A landscape with many valleys, sampled at points; each row gives a point and its height.
From any point a ball rolls to the lowest of the 2 points nearest to it. It stops when none of these is lower. Distance is the straight distance between rows; heights are no part of it.
Q_866 h=58.0: [ 17 -12  -5  -1  -2 -43   9  15 -28 -21 -33  46  20  20  33  -6  17  16
   6  -5  35 -11]
Q_705 h=51.8: [ -4  23 -28  16  15  -8   4   8  -6 -34   6  11  -2  54  -7 -28   2 -54
  17  29  27 -20]
Q_604 h=66.4: [-28   9  -8 -35  -5  -4 -27  14  -8  33   5  34   2 -41  12   9 -13 -31
   4  -4  13  -1]
Q_339 h=41.3: [-38  31  25  10 -40  16 -30  -5 -18   5  35  -9   6 -20  21  17 -31  -3
 -25  -3 -42 -23]
Q_274 h=65.9: [ 17   1 -45  12  19 -13  -8  39 -15 -25 -10 -10  12   7   4   7 -11 -18
  39  -5  21   6]
Q_11 h=76.6: [  2  10  -9 -13  -2  52  -4 -39  22  10  28  15  -4  19  -6 -24   9   0
 -11 -31 -26  -7]
Q_928 h=39.0: [-18  -2  17  -6  -4 -13   7  -7 -12  13  -8  15   0  17  -6 -11   7   2
   1  14  32 -22]
Q_758 h=35.2: [-17 -40   8   2 -32 -38   5  -7 -24   0  -1  -1  16   1 -21   9  -6  26
  33  32  32 -16]
Q_696 h=75.7: [ 17 -23 -19  23   3 -40   8  -2   4 -37  -9 -28  12   6 -25  -4   9   8
  42  23  19  22]
Q_690 h=49.5: [-27  30  17   4 -25  34 -29 -13 -18  14  36   6   1  12  31  20 -16  11
  -5 -19 -17 -39]
Q_819 h=78.6: [  6  22   5  14  22  26  13 -31  47 -17  10   6 -15  48   6 -34  27 -14
 -18  -2 -12  12]
Q_732 h=68.3: [ 31  15 -28   9  20 -34   4  14   7 -45 -27 -12  -1 -17 -25 -29  20 -17
  -1  -4  -3  39]
Q_434 h=86.4: [  7   5  16 -16  46  -1  38 -18  -7  31  -8  25 -23  23  -9 -14  20  19
 -17 -21  34 -52]
Q_519 h=20.1: [ -5 -27  -4 -12 -24  18  11 -17  -2   8   8  20   5  16  -2 -19  -8  26
  12 -16 -11 -14]
Q_902 h=78.8: [-13  30  -1  13  14  23 -21 -15  30   9  26   6   1  28  25   8  -1 -25
   7  -6  15   1]
Q_655 h=76.2: [ 10  25  -2  11  15  44 -10 -26  61  -6  27  17   0  31  28 -11  14 -29
 -14 -14 -14  19]
Q_975 h=6.1: [-20  22  32  -9   7 -20   7  37 -23  31 -27 -16 -16 -40  -6  26  11  10
 -27  27  20  14]
Q_769 h=34.2: [  7 -21 -15 -12  -8 -19 -17 -10  44  -8  16   2  18 -51 -17 -12  -9 -32
  -1  -7  -4  40]
Q_959 h=24.6: [-28   3  36 -16  -7 -10   0   6 -19  46 -10 -13 -23 -24  -2  37  11  22
  -8  26  21 -10]
Q_292 h=62.7: [ 35  25 -28 -10  45  32  11  11   4 -10 -26   6 -11  35  -6 -21  31  -2
   3 -26  -3   4]
Q_134 h=60.5: [-28  33   4  11   8  -8   6  -3 -12 -26   0  -1  -7  23 -22 -55   5 -25
 -22  20 -15  -3]
Q_885 h=73.1: [ -4  29  14  -1  -7  39 -18 -41  34  12  29  -6   7  -5  -3 -10   4 -16
 -33  -8 -34  14]
Q_746 h=61.0: [ -3 -29  -7  34  -9 -15  -4   4  25 -28  20 -19  10   3  10   4 -21  -9
  25  14  -9  21]
Q_285 h=54.2: [-15 -25  27  13  -5 -51   2  15  19  -6 -13   6   8 -19  16  10  -1   3
   1  27  20  26]
Q_656 h=38.6: [ 11 -14 -14 -22   2  37  19 -14 -20  15   3  15  -8  19 -15 -25   1  37
   5 -44 -14 -39]
Q_720 h=81.0: [-10  20  20   4  15  15  17 -53  29   1  16   8 -18  40 -20 -43  25  -3
 -20   0   3 -16]
Q_688 h=70.6: [-13  14  28   2  10 -17   0  34   4   7 -23  -1   2 -27  12  -4   0  -9
 -47  10 -16  29]
Q_956 h=71.4: [  2   1  -4 -33 -10 -44  -1  27 -46   4 -33  49   2 -19  23   7  19   5
   1  -5  36 -16]
Q_428 h=57.7: [ -3  11 -23  37  17  -3 -12  14  10 -30  19 -34 -12  13   3   8 -20 -34
  23  17  -2  13]
Q_679 h=83.4: [-19  10   6 -29  -7 -38  -7  43 -25  12 -25  29 -15 -41  29  13   4 -12
 -10  12  21   0]
Q_842 h=45.5: [ 41  -6 -42  10  16  21  -5   5  24 -32   9 -33 -11 -23 -18  15 -17 -30
  27   1 -34  32]
Q_602 h=48.6: [ 12  34  -6  20  16  56  -4   0  -4  -9   6 -48  -8  19 -13  10   4   5
 -10  -1 -48   9]
Q_315 h=75.9: [ -5 -22  23 -10   1  13   3 -18   6  38   4  -4  -6   7   9  30   3  39
   9  -5  19 -16]
Q_442 h=72.6: [ 16  -9 -21  -4   8  -8   1 -13  16 -11  -6  -5  10   9 -22 -15  15  -3
  30   2  11  22]
Q_763 h=62.4: [ 44   1 -47  12  13 -21   3   2   6 -74 -12 -13 -19 -25 -26 -24   1 -23
  18  -6 -27  29]
Q_424 h=42.1: [ 20  17 -13  18  22  58  -1   7   0   9   4 -31  -4  31   8  23   1  18
   6 -21 -17  -3]
Q_195 h=30.2: [-31  -4  27   4 -37  11  -7   8 -34  27  14  -9  -6 -18  18  31 -28  24
  -8   4 -30 -17]
Q_458 h=45.1: [  1 -30  28  -8 -22 -70  12  -7  -2  -7 -29  22   7 -27   7   4  27  30
   2  24  25  23]
Q_245 h=70.8: [ -6  25  34  26 -13  25 -10 -18  30   0  18 -11   8  18  25   5  -1  -3
 -35   2 -32   6]
Q_962 h=68.4: [ 14 -13   7  30 -19  32   3   4  22  -9  15 -15  16  18  31   6 -17   9
 -22  -3 -46  18]
Q_37 h=81.6: [  6   9  -5 -22  -6  57  -9 -14  -1  26  11   1   7  -8  -6   2  -5   7
 -20 -35 -37  -5]
Q_365 h=24.7: [-18 -44  21 -15 -40 -12  14 -18 -30  22   3  16  -7   9   1  12  -7  41
  19  14  16 -42]
Q_262 h=48.1: [ -2  17 -16   1  13  21   7 -21  -2  -7  12  14  -6  56 -14 -28   9 -26
  12   8  28 -32]
Q_108 h=53.4: [ 26   9 -18 -10  33  40  21 -16  -4   4  -7  -5 -18  40 -25 -23  21  20
   3 -32  -3 -21]
Q_733 h=68.2: [ -8  -8  33 -14   9  18  14 -21 -20  52  12 -10 -35  -3  12  51   6  47
  -5 -12  12 -56]
Q_979 h=3.6: [  6 -38  14 -30 -37 -29  21 -24 -32   2 -22  36   1   1  -7 -15  15  50
   8  -6  14 -32]
Q_551 h=77.4: [  7 -23  -4 -23 -17 -10  -9   6   2  16 -11   7  16 -46 -13   6  -1  12
   4 -11  -7  26]
Q_227 h=83.5: [  1  11  11 -14  32   7  29 -49  14  16   9  19 -17  36 -32 -33  24   1
 -11 -11  36 -44]
Q_130 h=70.7: [  9 -22 -30  23  -4  -7   2  25 -21 -30   2  -3  17  41  13   6 -18   1
  46  10  16 -12]
Q_253 h=54.3: [ 37   7 -55   7  17  15  -2  28  -8 -51  -9 -17 -13  -9 -12 -11 -15 -25
  21 -13 -39  21]
Q_375 h=14.9: [-19 -14  23  18 -15   0  -1  24 -24  18  -2 -10   3   7  29  33 -20  25
   6  14   0 -14]
Q_196 h=68.5: [-15 -49   5 -25 -37 -25 -10   0  -4  18  10  11  12 -47   7  29 -15  17
  23   9  -3   9]
Q_749 h=32.3: [ -5  12   4  14   6  10 -14  16   5  17   3 -40  11 -36 -17  24 -15  -9
 -13   3 -12  25]
Q_305 h=27.8: [ 20 -42  10 -21 -23 -44  14 -19  -8  -6 -27  43  10  -6  18  -6  29  47
   8  -9  15   3]
Q_127 h=55.6: [-35  11  -6 -20 -19   2 -23  17 -15   4  14  29   3 -32  11 -18 -29 -34
 -13 -14 -23  -8]
Q_72 h=22.6: [-16  15  23  25  16 -19  -5  39  -3  13 -13 -41   0 -31  -4  31  -7   1
 -13  26  20  24]
Q_724 h=55.0: [ -8  27 -19  -1  19 -23  -3  12  -8 -12  -7  11   3  19 -21 -20   9 -41
  10  17  47  -6]
Q_703 h=44.5: [-11 -11 -21 -13 -21  -4 -17  -1  10  -9  20  11  10 -38  -9 -26 -26 -32
  -1 -20 -28  17]
Q_543 h=81.7: [ 14 -18   8 -21  28   7  21 -12  -5  32  -8  14 -10  16  -8  15  13  32
  11 -21  40 -38]
Q_906 h=64.8: [  7 -40  -4  19 -26  12  -7   8  20  -6  20  -6  25   0  30  22 -26  12
  13   0 -25  18]
Q_123 h=52.8: [  5  18 -11  32   4  30  -5  27 -12 -25   9 -45   0   5   2   2 -20 -11
 -16  -2 -58  16]
Q_152 h=87.0: [  9 -22  -2 -29 -29  36  -7   0 -11  29   2   9  16 -34   4  12 -20  14
 -18 -25 -47   7]
Q_794 h=69.1: [ 22  28 -26  -6  31   6   7  -8   6 -14 -20 -10 -11  23 -36 -27  28 -17
  15   2   8  18]
Q_687 h=54.6: [-11   2 -25  31  -5 -25  -1   9  -9 -43  16  -9   3  27 -11 -21 -21 -40
  26  29  14 -14]
Q_341 h=36.7: [-30  15  47 -11  -1   5  10 -30  -6  40   1  -7 -26  -6 -12  11  11  22
 -26  11   9 -27]
Q_184 h=38.9: [ 20  14 -24  18  21  21  -8  10  15  -6   1 -54  -3 -24 -29  21  -5 -24
   4   9 -16  36]
Q_323 h=30.0: [  2   1  20  18   3  29   1  16 -15  23  -7 -32   1  16  14  38  -9  38
  -9  -5 -14  -7]
Q_268 h=31.1: [-24  -2   8  -2 -20   5  -5 -22   6   7  16   3   3   1 -10 -13  -9  -2
   4   4  -9   0]
Q_304 h=59.8: [ 18  19 -35  -5  32  -7  -6  23  -6 -15 -20  21  11  25   4 -11  13 -29
  23 -10  35   2]
Q_839 h=60.6: [-23 -36  37   2 -28 -32  -3  -1   8  21   6  -6   0 -25  14  36  -3  20
  10  34  13  13]
Q_30 h=58.4: [-18  19  29  -2 -12  32 -12 -20 -25  32  32   1 -17  10  29  44 -15  37
  -3 -21   3 -63]
Q_757 h=61.1: [ 11  -9   9  -3   1 -30  -5  30  17   3 -19  -3  16 -67   8  16 -15 -11
 -37   4  -9  41]
Q_116 h=51.3: [ 39 -25  -8   6   5 -18  -2  11  43  -7 -11 -21  31 -45   3  16 -11 -16
 -23   7 -12  53]
Q_436 h=44.1: [ -3  -2   3   0  -7 -14  18 -15 -24  -3  -4  11   4  48 -34 -24  13  -9
   9  21  52 -42]
Q_573 h=43.4: [ 24 -27 -17  14   2 -39  -1   1  47 -39   0 -22  12 -44  -7 -10  -7 -25
  -3  -1  -2  46]
Q_248 h=56.8: [ -7  16  -3  25   2  13   6   8  -5 -24   5 -20  -6  28  -6 -30  -4  -5
 -10  10 -38   3]
Q_191 h=73.8: [  7  15  12  10  18 -37   3  27   8 -22 -35  -2  12 -21  -7 -21  15  -4
 -28   5   0  38]
Q_371 h=76.0: [-26  13   7 -46  -1  -2 -13  22 -22  41  -9  33 -26 -25  29  26   6 -17
  -6   3  26 -17]
Q_70 h=45.8: [ 15 -17  -2 -25  -1 -26  12 -14   0 -11 -23  57  10  20  15 -29  27  17
   2 -20  28  -9]

For each start below, name the point where the ball stops.
Q_732 => Q_975
Q_434 => Q_375
Q_442 => Q_519
Q_679 => Q_979
Q_196 => Q_979
Q_37 => Q_705
